A landscape with many valleys, sampled at points; each row gives a point and its height.
From any point a ball rolls to the lowest of the 2 points nearest to it. It stops when none of these is lower. Distance is the straight distance between rows; heights are no part of it.
lubuz: [ 34  32  13 -14  10 -11  23  -1   2  -8 -20  28   2 -19 -46  11  40   5
   2 -37  28 -18  15   4  11]  (h 593)
mume: [-10 -40   6   9  27   8  24  50 -14  -2  -2 -18  -2  -5 -36  16  63  13
 -13 -25  46 -16   6 -55  11]  (h 501)
kuz: [-39  -3 -25  26  -1   1  -4   0  13  -3  30 -33 -56  14   9  13   7 -37
  -2   5  -4 -33 -29 -20  13]  (h 272)
dumog: [  1  16 -25 -25   3   5 -15   3  11 -32 -13 -20 -54 -15 -16  12  18 -44
 -22 -11  25  -7 -13 -16 -12]  (h 415)
Fov: [-12 -42  18   0  20   4 -20  10 -11   4 -15   3  14 -12  20 -10   1  25
  -4  18   2 -14   9 -20  18]  (h 283)
Dupu: [ 14 -16   7  12  17   3  11  19  -3  11   0   0  -5 -19 -24  11  28  12
  -1 -21  19  -5  21 -18   4]  (h 383)
dinag: [-21  35  -3  25 -11   2   7 -20   6  23  50  -5  -7  13   8   1 -12 -18
  17  -5 -14  -7  -5  24   4]  (h 228)
Febu: [ 12 -44  37 -14  -2  -9 -13   2  -2  -5 -43  24  36 -10  16 -16 -21  51
   9  29 -12  -1  17  -6  14]  (h 155)
migi: [  4  -7 -12   1  15  -8 -19 -25  14 -12 -25  15 -16 -14   1   3   1  -1
  -4  -1   0   8   9   6  25]  (h 314)
riki: [-16 -71   3  -7  35   8  -4  53 -16  -3 -12 -24  13 -13  -7   9  39  19
 -23   0  36   0   5 -51  19]  (h 472)
Mizer: [ 50  46  10  22 -37  -1  47   3  10  -3  16   5 -23   7 -27   0  23 -22
   4 -22  26   3  20  -9 -49]  (h 369)
Potol: [ -8 -20  18 -44  21   5 -40  17 -30  10 -13   5  41 -19  30 -26 -21  17
  -4  16 -23 -12  -6  14  -1]  (h 774)
let: [ 21  38  -7  -7  -9 -16  11 -40  14   5 -17  30  10  -3 -14  11 -11  -1
   4 -19   0  19   1  37  10]  (h 362)
tilam: [ -5  11 -35  -1 -35   4   5  18  18 -36  -8 -38 -75   4 -19  21  28 -56
 -19   8  28 -22 -30 -36 -26]  (h 205)
lus: [ 22 -30  -5  34  -4  -4  18   6  17  16  -7  -8  -5 -15 -29  17   9  19
  11 -12   5  36  37 -26  -1]  (h 253)
tino: [ -2  40 -20  -7  -8  -9  -2 -63  26 -29 -32  27 -24  11   0   4  -8 -23
  -5  -5   6  22 -11  27  20]  (h 376)
mozir: [ 23 -39  13   3  15  -6   3   9  -1   8 -32  14  23 -22 -16   9  12  36
   0   0   8  13  38 -16  19]  (h 203)
Susul: [ -1 -16  16 -29  42  -4   0   8 -13 -25 -28  27  16 -23 -24   1  51  17
 -10 -13  32 -29   4 -19  47]  (h 106)
lapo: [-12  69 -19 -12 -26   1   1 -55  22 -27  -1   6 -30  29   0   1 -14 -52
  -7   4  13   9 -24  31  -8]  (h 391)
dun: [-12 -22   7 -38  20   8 -44   9 -17  11 -12  -2  40  -7  36 -31 -41  17
  -3  22 -43  16   3  23  -9]  (h 779)
vura: [ 27  25  -5 -10   5   0   1  -7   9  -3  -6   3 -13 -18 -22  12  15 -19
  -4 -22  13  15  16   1  -9]  (h 373)
veb: [-34   3 -30  -3  30   7 -33 -20   4 -19  -8  -7 -34   5  22 -10 -12 -29
 -15  14 -16  -2 -22  15  18]  (h 316)
Lobu: [ 26 -19  27 -19   3 -18   2   2 -17  20 -27  33  55 -21  -7  -5 -15  47
   8   4 -19  -5  16  20  18]  (h 273)
Satib: [-47 -13  -7  27   9  14 -21   5   1   6  38 -21 -14  16  37  -7 -17 -21
   1  31 -28 -31 -21   3  19]  (h 669)
fom: [-18  27 -14  -3  12   6 -18  -8  -6  30  34 -11  17   2  10  -1 -27 -18
   4  -7 -30  20  -4  42  -9]  (h 785)
Davav: [-34 -43  -7 -12  35  10 -41  25 -12 -16  -3 -17 -15  -8  40 -17  -2  -1
 -20  21  -5 -25 -13 -18  14]  (h 296)
zesup: [-20  32 -12  -2 -12   1   0 -30   6 -26   0  -7 -56   5 -15   8  18 -39
  -7  -7  24 -38 -22  -5   4]  (h 407)
Mezo: [-40  19 -41  26  -5   8 -12 -34  31 -28  16 -10 -35  39  22   8 -26 -30
   2  20 -20  27 -23  13  17]  (h 792)
bokim: [ -5 -10  -6 -30  17   3 -35  -2 -19  21  -8   8  46 -10  23 -23 -44  10
  -2  17 -50  29  -2  36  -6]  (h 781)
nalil: [-21 -40 -40  30 -10   1  24  52  20  16   7 -63 -57   6 -13  30  40 -19
  -3 -11  22 -10 -20 -58 -16]  (h 389)
Pifof: [ -9  10  -9 -15  15   2 -28 -10 -10  27  17   0  30  -6  14  -8 -30  -4
   1  -2 -33  19  -5  42  -3]  (h 783)
Zaso: [ -2  36   1 -12  17  17  -2  28 -23  16  44 -21 -15 -14 -19   0  25 -27
 -12 -41  12 -24  -2   4 -28]  (h 572)
zeku: [-21  55 -10  20 -18   6  10 -30   9  15  46   3   7  31  10  10 -26 -19
  16  -5 -17  14 -13  39   1]  (h 217)
dum: [ 32  50   4 -12 -42  15  34   2 -20 -41  -6  -1 -31   2 -36  -6  42 -48
 -20  -2  48 -44   0 -26 -52]  (h 300)
gilu: [ -1 -15   2  16  16   2  27  29  -9   4   7  -8 -19  -5 -36  13  55   7
  -5 -30  39 -20  10 -41   6]  (h 440)
rozo: [ -2   0  32  29  -5 -11  22   3 -20  36  24  16  22  -3   0  -6   3  29
  13  -6  -2 -36   8   8  15]  (h 502)
Tumu: [-20 -15  33 -31  28  -4 -17  15 -39   2   3  18  30 -13  27 -20   7  24
  -5   4  10 -53 -14   0  23]  (h 506)
Raz: [-21 -43  59 -16 -11   6 -32  27 -10  -2 -15 -18  21  16  46 -35 -31  35
  16  37 -12 -20  -6 -24 -14]  (h 201)
guvu: [ 21  50   0 -44  24  -9  -6   2 -24  28  14  14  27 -22 -23   0   7  -8
  -4 -44  -4 -19  -4  36  -6]  (h 493)
duvot: [-17  17 -15 -13  -1  -9 -11 -34  -1  13  -6  29  46  16  27 -10 -52  16
   7  13 -50  35 -15  61  15]  (h 197)
Lom: [-29   3  -5   3  21  12 -23  13 -17  14  37 -20 -11  -9   5   3   7 -18
  -8 -11  -4 -23  -8   3   0]  (h 654)
neton: [ -8 -28 -12  19  11  -4  -7  -9  13  -8 -17   1 -23 -10   6   8   4   3
   1   7   5   5   8 -22  23]  (h 326)
zapar: [-18  15   1 -20  26  -2 -17 -14 -15 -11  -5  16 -14 -15  -5  -2  22 -12
  -9 -11  11 -39 -10   1  28]  (h 443)
Zef: [ -2 -16   1 -42  42   6 -33  19 -22   4 -11   3  29 -26  -1  -9   9  12
 -16  -8   1  -9   7   3  13]  (h 741)
ruzum: [-15 -34  47   5 -31  -2 -12   5  -8  15   0  -3  36  17  37 -24 -48  41
  20  50 -34   4  11  -2  -1]  (h 193)
Fube: [ -3  31 -37   8 -16  12  -8 -25  38 -28  16 -24 -27  27  10  17 -23 -44
  -8   6  -2  57  -9  11 -25]  (h 282)
kevoz: [-15 -17  45 -29  15  -4 -13  27 -39  20   6  14  50 -12  24 -21  -5  33
   2   7   2 -47  -6   3  14]  (h 526)
konal: [-22  12 -28 -26  38   5 -40 -24   0 -17 -15  -1 -12  -2  17 -20 -16 -21
 -19   4 -23   5 -12  28  12]  (h 344)
monat: [-20 -69  -5  12  27   8  18  59 -12   2  -7 -35   1  -8 -18  18  55  14
 -21 -16  43  -6   3 -62  14]  (h 549)
butik: [ -9  12  -6   7 -14  -7   2 -33  -2  20  13  26  34  11  16   0 -39  16
  13   6 -33  24 -11  48  16]  (h 202)
pes: [ 10   5   6 -42  26 -20 -11 -11 -24   7 -31  46  38 -20  -1  -8   3  19
  -4 -10  -5 -36 -14  27  30]  (h 312)
nase: [-19  -7 -41  22 -22  -4  17   6  31 -15   2 -39 -73  13  -9  27  23 -39
   4   6  17 -16 -25 -40  -8]  (h 226)
domed: [ 69  40   3   1 -29   4  34  14   8 -19  -5   4 -16  -7 -28   3  28 -30
  -8 -16  31  16  29  -9 -55]  (h 422)
Pemob: [-23  29 -32 -14   6  -1 -16 -43   8  -1  -7  17  31  28  27 -13 -50   1
  -3  11 -42  43 -22  59   7]  (h 206)
mar: [  8  43 -33   4 -17  13   0 -33  38 -17  13 -12  -8  31   6  23 -29 -27
   1   5  -6  79  -6  22 -28]  (h 264)
zutim: [  5  17 -23   8 -11  13  -3   7  19  -2  34 -37 -31   7  -1  15  -4 -51
  -9  -6  -3  32  -3  -1 -38]  (h 333)
repe: [-20 -33 -23 -20  42  13 -39  23  -9 -13 -11 -19 -15 -21   8   0   5 -10
 -20   4  -1   2  -2 -12   8]  (h 380)
Pob: [-35  12  -9   0  15  13 -25   1 -12  12  35 -14  -9   2  23  -6  -8 -25
  -5   3 -19 -21 -15  21   7]  (h 663)
kogof: [ -7 -34   3   9   0   4 -24   1  -1  12   1  -4  21  -6  21  -8 -27  18
   5  29 -30  29  13   5   3]  (h 167)
gozot: [ 14  11   5  10  -4  12  41  46 -12  -4  21 -24 -32   0 -45   4  63 -10
  -5 -37  46 -25   2 -45 -35]  (h 291)
sazuk: [ -9  49 -16  -6 -24   2   0 -46  16 -31  -1   1 -45  16  -8   5   0 -46
  -7  -3  20 -11 -20  11  -3]  (h 400)
Vin: [ -6 -42  62 -35   8  -8 -14  24 -22 -20 -39  21  45  -2  23 -22   5  51
   3  21  24 -40  -7 -30  26]  (h 249)
Gusel: [ -7  21   6 -14  26  11  -6  23 -30  18  34 -12   1 -21 -13   2  27 -12
  -9 -32  14 -28  -2   2  -7]  (h 616)
fep: [-18 -23  15  10 -30   1  -8 -23   5 -14 -13  24  38  33  46 -26 -63  41
  22  55 -50  33  -5  21  12]  (h 378)
kan: [-44  -4 -44  24  10  15 -21 -18  28 -26  10 -21 -32  31  31   2 -31 -26
   2  26 -32  23 -19  11  14]  (h 791)
furus: [-27  38 -36  26 -32  11   5 -34  40 -30  28 -18 -45  48  10  16 -19 -51
   8  18  -2  19 -28   2  -6]  (h 793)
Kofen: [ 33   0  19  30  -5 -10  34   4  -4  35  10  10  19 -12 -31   6   8  38
  15 -26   1  11  30   8  -2]  (h 328)
zogit: [ 21   5  -9 -14  15  -5 -10 -17   7  -2 -23  11  -1 -22 -16   9   2   1
  -2 -16   5  18  18  12   8]  (h 336)
benu: [ -2 -33  14 -32  44   7 -15  38 -27   3  -3   3  32 -27  -6  -3  25  21
 -16  -7  17 -11  13 -14  15]  (h 706)
zof: [-34 -34 -39  35   5   5 -13 -11  29 -19   7 -30 -39  22  27   7 -23 -16
   0  32 -28  23 -11 -10  15]  (h 790)
zopez: [-19 -59 -10  25   8   0 -18   2  14  -7 -16 -13 -20   2  22  -3 -10  12
   1  31  -7   5   8 -27  22]  (h 329)
bizuz: [-21 -24  12  -2   2  -3 -27 -17  -2 -30 -40  23   6  17  56 -39 -48  30
   9  48 -32  -1 -10  15  18]  (h 315)
Zosop: [ -5 -37  -5  10   1  -1 -22 -15  10  -5 -23   5   9  -4  24 -14 -28  24
   6  32 -27  32  14   3  18]  (h 154)
zisig: [ -7  21 -33 -26  22   9 -38 -22  20 -18 -16 -14 -24  -1   3  -4 -14 -36
 -20  -3 -12  34 -10  28  -9]  (h 335)
nos: [ 41  21   8   5  -9  11  45  37  -8 -15   6  -3 -29  -5 -52   1  65  -8
  -9 -38  47 -13  12 -39 -41]  (h 431)
Zogu: [-13 -43  35   0  -9   3 -21  15 -13  17   0 -10  33   1  31 -19 -32  32
   8  37 -23   0   8 -11  -2]  (h 185)
Gimim: [  9  22  -5 -32  13 -21 -11 -27 -12  17 -24  41  36 -13   1  -7 -20  11
  -2 -10 -20 -11 -14  46  21]  (h 346)
leb: [  7 -24 -19  29  -3  -2  21  16  21   3   3 -27 -42  -5 -20  25  25 -13
   1 -14  20  13   6 -39 -12]  (h 318)
mos: [-23 -37  36  38 -17 -12   8 -15   1   7  -7  19  13  11  40 -12 -13  38
  25  37  -4 -38  -1 -23  34]  (h 208)
Bam: [-23  43  -9  19 -17   2   2 -20   7  -3  41 -12 -33  17   0   5   2 -41
   5  -5  -1 -23 -22  11  -1]  (h 248)
Bani: [ 24  34 -12  -6  -8 -18   5 -54  30 -22 -37  33 -14   3 -18  11  -3  -8
   0 -13  11  21   5  25  16]  (h 370)
viz: [ 30 -31  46 -43 -12 -18  -1  19 -22  19 -38  35  70 -15  -4 -10 -20  61
   8  16 -18 -10   8  13   8]  (h 260)
gan: [  5  20 -19  13 -22  17  12  33  12   3  42 -48 -48   9 -11  16  18 -54
  -4 -10  11   1 -10 -19 -50]  (h 379)
Niza: [ 28   1   9  -5   1 -20  10 -13  -4  19 -23  35  36 -20 -14   6  -5  32
   9 -13 -11   8  16  28  25]  (h 289)
puv: [ 15   4  -8 -43  13 -22 -16 -17 -21  28 -29  43  63  -4  14 -15 -38  19
   0  -1 -43  -2 -25  58  10]  (h 361)
Lelu: [ 27   3  13 -34  36  -4   7  21 -19   3 -19  24  37 -31 -40   7  34  28
  -3 -32  11 -10  17   2  24]  (h 402)
piv: [ 23  40  -6   2 -51  14  31   6 -13 -39   5 -14 -44   9 -24  -7  34 -64
 -23  16  42 -42 -12 -33 -57]  (h 235)
zera: [ 16  40 -10 -11   2  -1  -2 -12  -1  15  13  -1   1  -6 -11   3  -8 -21
  -2 -24  -3  16   3  29 -17]  (h 411)
mizag: [  5 -56  22   6 -15  -5 -15 -12   9  -8 -42  12  20  -1  21 -18 -33  48
  11  46 -21  26  22 -13  12]  (h 144)
niti: [ -2  -9  -5  66 -26 -14  50 -14  23  16  17 -10 -36  20 -11  17  24   2
  33  -8  14 -13   5 -34   2]  (h 385)
ravu: [ -8  24 -42 -10   4  10 -22 -33  34 -31 -11 -12 -35  15   8   7 -23 -37
 -14   6  -6  55  -9  21 -11]  (h 304)
sinip: [-27 -73   6  32  -4   6 -16  14  13  -5  -7 -29  -9  17  43 -12 -30  20
   8  56 -21   9   4 -36   3]  (h 323)
sota: [ -1  20 -26 -25  15  13 -24  -9  10 -20  -8 -20 -38  -9  -5   7   6 -42
 -21 -11   7  14  -8   4 -11]  (h 382)
Lizor: [  8 -17   9   1 -11 -10  -6 -17  -5  16 -17  24  45  -5  14  -6 -42  41
  12  25 -37  21  13  27  17]  (h 375)
dak: [-14  18 -39   8  -4  19 -16  -3  25 -11  31 -39 -29  15  12  16 -23 -45
  -7   2 -14  51 -13  14 -25]  (h 303)
lifa: [-21 -51  15  31 -18   3 -12  -8  14  -8  -5  -8   8  25  46 -18 -42  30
  22  56 -29  12   7 -17   9]  (h 320)
Tos: [ 25  49   3  25 -27   0  32 -11   7  15  35   3 -10  10 -13   8  -1 -15
  15 -23   5  14  11  20 -25]  (h 435)
zuz: [ -9  48 -32 -23   5  -1 -10 -50  20  -2  -7  18  17  24   9   0 -41 -15
  -4  -5 -22  52 -20  56   0]  (h 219)
rog: [ -3 -18  24 -27  29 -10 -11   3 -16 -14 -36  36  26 -20   7 -10  18  29
  -5   3  16 -38   5  -5  43]  (h 247)
tar: [ 13  21 -20  -6 -44  11  17  13   6 -38  -5 -28 -64   2 -24  13  35 -65
 -16  11  39 -27 -19 -37 -45]  (h 169)
virev: [-27  -5 -27  25   2  18 -20 -10  16   3  31 -23   2  24  22   7 -36  -6
   9  19 -42  51  -1  17  -1]  (h 788)
segug: [  8  15  12 -35  29  -7  -3  23 -39  32  19  16  43 -23 -12  -7  11  17
  -3 -29  -4 -27   1  28   6]  (h 558)
Ropom: [-25 -41  16 -17  22   6 -36  19 -17 -13 -17  -1   7  -5  40 -22 -11  18
  -6  26   0 -23  -6 -16  13]  (h 250)
baga: [ -3  -2 -41  35 -30  -5  19 -24  45 -28  -4 -20 -61  22  -2  23   1 -31
  10   9   9  25 -11 -25  -2]  (h 243)
Lito: [ 51  38  13  24 -20  -3  37   1   9  10  15   9  -6  -3 -32   2  19   1
   9 -32  16  13  24   8 -30]  (h 410)
tob: [-35 -18 -31   7  22  10 -32  -1   6 -19   6 -23 -44   7  25   0  -3 -26
 -15  14 -14 -11 -20  -2  14]  (h 299)
kur: [ -6 -37  16  15  15   4   2  22 -15  17   8  -6  14 -14  -2   1  17  24
  -1  -2  11 -16  15 -26  11]  (h 325)
kalez: [ 30  25  16 -20  18  -2  23  19  -6 -15 -12  20   2 -23 -53   9  57   7
  -6 -41  33 -15  17 -16   8]  (h 566)
Vili: [-22  -3  10 -28  30  -2 -26  -3 -26  -1  -3  15  12 -16  25 -16   1   4
  -9   5   4 -46 -15   8  25]  (h 478)
bevi: [ 18   5   6  51 -18  -8  37   0   7  30  30  -1  -5   5 -22  10   8  21
  23 -17   4  12  26  -8  -5]  (h 349)
Difat: [-23 -35 -30  31   4  14 -21  -7  22  -4  14 -27 -14  13  22   5 -31  -3
   7  28 -37  44   4  -5   3]  (h 789)
zod: [  6  50 -32 -14 -11   6  -6 -36  33  -9  10  -4  11  27   9  10 -36 -20
  -1  -6 -13  73  -7  42 -26]  (h 244)
Dem: [ 26  48  -6  37 -52   2  45  -9  22 -10  41  -8 -22  32  -3  14   2 -38
  13   0  12  26  10  -2 -43]  (h 297)
vize: [  3  20  -9  20 -12  15  21  43  -3  11  49 -42 -40  -3 -14   8  26 -37
  -4 -22  15 -11  -2 -21 -47]  (h 423)
Solaz: [ 23  -1   8 -25  36   8  14  30  -7 -16 -11   4   8 -30 -52  13  55   8
 -11 -34  35   2  20 -26   8]  (h 487)
Tugi: [ -7 -37  27  37 -30  -9   8  -8   1  25  12   6  30  13  24  -7 -30  38
  23  35 -27   7  16  -5  13]  (h 199)
Tepaz: [-38  -7 -42  15   3  10 -16   9  19 -12  18 -42 -61   9   8  13   2 -42
 -10  10  -7  -5 -27 -15   3]  (h 284)
fuz: [-24  16 -11 -17  12   1 -14 -13  -8 -22  -4   0 -42  -9 -15   7  27 -26
 -13 -12  24 -43 -14 -14  20]  (h 421)
neb: [ 22 -53  33  -7   6  -7  -6  12  -5   2 -47  19  47 -21  -6  -4  -4  51
   2  17  -4  11  34 -18  19]  (h 170)
rufoz: [ -5  -9  -6 -51  47   3 -43   6 -26  -1 -27  14  34 -25  12 -17  -6   7
 -16  -4 -11 -12  -4  15  12]  (h 760)
bunur: [-22 -40 -29  16   9   6   5  45   7   8   7 -51 -43  -8 -10  22  34 -16
 -11  -8  18 -12 -14 -44  -4]  (h 420)
pusof: [-29 -39  50  22 -12  -4  -7  11  -7   5  -1   3  15  16  47 -22 -13  29
  14  27   8 -52  -9 -28  19]  (h 218)
nar: [ -6 -11   5 -25  24 -11 -24 -24  -7 -19 -47  41   4 -14  19 -15  -1  18
  -5  10   0 -29  -8  10  43]  (h 285)
kinof: [-16  -7   3  46  -5   0  16   9   1  25  36 -19 -24   3  -6  10  15  -4
  12 -12   5 -24   3 -25  -3]  (h 488)
geke: [ 13 -37  10  27  -4  -9  12  -4   8  14 -14   6  12 -14 -11   5   0  32
  10   7  -3  19  31 -13  14]  (h 229)
vusip: [ 10   6   4  29  -2  10  37  48  -8  18  34 -32 -31   8 -34   3  54  -3
   0 -41  35 -19   8 -39 -41]  (h 28)
Zak: [ 19  15   7 -44  37 -10  -1   0 -21  -3 -28  35  31 -26 -25   2  29  15
  -7 -28  13 -23   2  12  31]  (h 399)
ruzi: [  0 -69  26 -17  25   6 -21  34 -11  -8 -39  -9  32 -18   4  -6  11  38
 -13  19  10  10  23 -43   9]  (h 401)
gezir: [ 37  52  11  -3 -15 -15  31 -27   5   1  -9  31  -1  -8 -30   4  20  -4
   4 -33  17 -14   8  21  -2]  (h 608)
Suro: [  3 -20 -25  35 -16   3  28  32  23   9  21 -46 -48   6 -17  23  25 -26
   4 -12  14   9   0 -43 -33]  (h 350)
zarel: [ 31 -19  -9  39 -14  -1  32  11  25  10  -2 -19 -27  -5 -27  18  20   5
  13 -19  13  31  32 -34 -21]  (h 280)
lekip: [ -9 -69  34 -16  23  10 -14  47 -22  -2 -19 -15  40 -12   4  -5  22  33
 -16  15  25  -4  19 -47  11]  (h 358)
pufa: [  3  18  -3  29  -8   8  21  12   1  21  40 -22 -24  -2 -14  11  12 -18
   8 -25   9  -1   6 -10 -28]  (h 470)
rezo: [  0  -1  16 -30  37   6   2  37 -39  25  20   0  38 -25 -22  -5  34  22
 -11 -28  18 -21  10  -1   7]  (h 634)
dunu: [ 20 -10  10 -45  -2 -21 -10  -7 -24  26 -34  42  70 -10  11 -13 -45  39
   2  10 -47   3 -13  48   6]  (h 367)
Makel: [ 15  -5  -2  -9 -11  -5  -3  -8 -13  39   8   8  55  -9  -4   1 -43  29
   6  -3 -46  49  13  43 -10]  (h 403)
vum: [-24 -55 -28   6  24  11 -19  43   2   5   2 -44 -26 -14   1  14  20  -8
 -19   3  11   3  -5 -36   3]  (h 465)
zezi: [ 18 -48  68 -26 -13  -3  -2  40 -29  21 -18   5  68  -8  -1 -13  -9  62
   3  11   0 -13  21 -21  -1]  (h 262)
fudor: [ 45   7  18  11  -5 -20  30  -1  -6  27 -16  35  32 -18 -37  10   5  46
   9 -25  -5  -1  23  26  13]  (h 306)
siron: [-17 -16 -14  -2  20  -8 -23 -31   4 -23 -34  19 -19  -6  27 -16 -14   2
  -7  21 -10  -9  -6   6  34]  (h 298)
peki: [ 40  82  12 -22 -29 -12  34 -26  -5   3   4  29   3   7 -28  -1   6 -22
  -3 -30  18 -14  -6  40 -26]  (h 617)
Kaga: [ 28  55   0   1 -25 -21  31 -39   7  15   3  33  18   9 -16  11 -16   1
  12 -26  -7  13 -10  52   1]  (h 371)
Gup: [ 36  51   1  24 -49   1  45 -11  13 -10  26   1 -26  21 -12   9  15 -42
   6  -6  21   9   8  -8 -49]  (h 327)
Lelap: [-11  -6  19  45  -4  -9  24   4 -15  35  38   0   5   4   2  -4  14  19
  17  -7   2 -36   8 -14  14]  (h 497)
fos: [  6  10 -22  39 -26   0  24 -13  33  -8  25 -19 -45  17  -7  21  -1 -29
  17  -2   6  26   3 -17 -16]  (h 256)
pif: [-10 -26  30  40 -22 -16  13 -21   1  18   6  21  19  11  23  -8 -19  36
  29  30 -12 -16   6  -4  31]  (h 204)
zivaz: [-30  28 -26   7   5  20 -21 -16  13  13  40 -17  13  26  22   2 -35 -23
   6   9 -37  35 -14  39  -6]  (h 787)
pabob: [ 27  20  -9 -10 -14 -11   7 -16  -5  36   5  18  53  -4 -14   9 -36  21
  11 -18 -36  49   7  54 -10]  (h 398)
genal: [ 20  59  -2 -38  13  -3  -2  -4 -14  22  20   1  18 -15 -19   2  -1 -20
  -9 -38  -5  -1  -3  41 -20]  (h 452)
Nesam: [-26 -36  33 -19  13   9 -38  15 -13 -16 -19  -2  14   8  53 -38 -30  22
   1  35 -15 -25 -14  -6   4]  (h 222)
Lar: [ 59  82   8 -31 -26  -9  31 -15   0  -2  -7  25  13   4 -26  -3   9 -32
 -14 -22  24   1   6  32 -47]  (h 627)
tuva: [ 25  51 -14 -10 -17  -6  16 -19   6  25  18  12  33   8 -14  11 -32   1
  10 -23 -20  54  -3  59 -24]  (h 393)
zepid: [-21 -24  -5 -10  24  -6 -32 -22  -2 -35 -46  22  -7   3  45 -34 -29  15
  -1  32 -22  -2 -10  14  29]  (h 307)
Zug: [-12 -26   2  62 -16 -18  37 -23  17  13   8   6 -25  13  -3  11  21  12
  27   2  13 -26   5 -39  25]  (h 392)
dibov: [  2  63 -21 -20 -18  -9   3 -65  30 -27 -20  22 -15  26  -2   0 -22 -32
 -11   1   9  31 -20  37  -2]  (h 384)
Muda: [-28 -30   7  23 -10  -4 -15 -17   9 -22 -18   8  -1  27  54 -25 -41  21
  16  52 -27  -4 -10  -5  25]  (h 317)
Kile: [ 29 -21  21 -12  27  -6   9  21 -10   4 -27  21  39 -32 -35   9  32  39
  -6 -15  15   2  30 -15  26]  (h 286)
reki: [  5  25 -24 -39  -9  14 -12   9   0 -43 -14 -21 -51 -14 -29  11  30 -54
 -30 -11  34 -18 -19 -20 -27]  (h 446)
zar: [  2 -10  46   3   1  -9  13  15 -37  32  20  20  43  -7  10 -12   1  44
   8  -5   0 -49   1   8  17]  (h 510)
vutez: [-11 -36  64  -8  -6 -12  -7  19 -22  -3 -16  14  32   3  33 -20  -2  46
  13  21  23 -48  -7 -30  21]  (h 233)
luzo: [ -4 -25   1 -20  41   7   0  25 -10 -23 -19   6   0 -23 -31  13  52   5
 -16 -17  36 -13   7 -32  28]  (h 313)
tapi: [  2  -3 -40  24 -39  -6  19 -15  43 -36 -13 -27 -76  17 -10  24  12 -45
   7  15  17   6 -16 -36 -12]  (h 236)
dasu: [ 16   8   2  62 -28  -7  52  -4  23  18  30 -16 -32  19 -15  17  14  -5
  28 -17  13  10  14 -28 -22]  (h 372)
Rasu: [ 15 -26  23 -28 -11 -14 -18  -4 -14  10 -37  29  57  -5  22 -21 -46  43
  10  25 -41   6  -3  32   2]  (h 374)
Tibe: [ 26  52   8 -17 -22  17  27  27 -25 -22  16  -4 -29  -7 -36  -8  47 -43
 -20 -23  41 -36   2 -23 -56]  (h 413)
guvi: [ -3 -19   6   5 -21  -9  -8 -29  -1  -2 -16  32  39  15  30 -18 -51  39
  17  37 -46  32  -3  31  19]  (h 377)
pofi: [ 59  39  10  -4 -12   7  37  30   3 -18  -6   9 -10 -10 -45  -1  52 -15
 -11 -28  40  -3  25 -22 -49]  (h 480)
kar: [ 22 -40  68 -37 -22  -9  -4  28 -23  12 -32  15  67  -6   5 -16 -20  65
   8  21 -11 -13  10  -8  -5]  (h 251)
nufi: [  8  37   6 -11   3  15  20  34 -25  -3  31 -13 -26  -8 -39  -3  52 -22
 -13 -43  37 -30   2 -19 -35]  (h 471)
suz: [-18 -56 -20  -6  31  17 -36  37  -4  -3  -5 -36 -11 -22   7   1   7  -3
 -22  10   0   8   7 -24   4]  (h 445)
giref: [ 34  69   3  -2 -28 -11  36 -19   4  23  24  23  22  12 -13   8 -14  -8
  10 -32  -3  24  -7  56 -24]  (h 381)
boz: [-34  21 -17  30 -14   5   4 -11  15  -1  44 -21 -51  20   1  12   5 -45
   6   6   1 -31 -27  -5   3]  (h 263)
nolo: [-11  46 -12  15 -22  -2  13 -38  13  15  32  18  31  31   9  13 -35   1
  14  -2 -29  36 -13  54   3]  (h 209)
tado: [  7  33 -12  37 -35   5  31 -12  25   1  41 -13 -26  24  -5  16  -6 -26
  18  -7   2  30   3   0 -27]  (h 274)
Sovek: [  8 -51  54 -14   7   3  -1  41 -26  10 -18  -1  55 -12   3 -11  10  54
  -3  11  18 -17  19 -30   8]  (h 290)

For each start below, name the point where the ball stops.
Pob: vusip
lifa: siron
peki: Susul
zesup: let
kevoz: let
pabob: let
Lar: Susul
Lito: tar

For each start below, name every point that the ball comes to, in order.
zeku: nolo, butik, duvot
sinip: lifa, Muda, bizuz, zepid, siron
Tibe: dum, piv, tar
guvu: genal, zera, vura, zogit, migi
Difat: virev, zivaz, fom, Pifof, bokim, dun, Potol, rufoz, Zef, benu, rezo, segug, guvu, genal, zera, vura, zogit, migi
tado: fos, baga, tapi, nase, tilam, tar
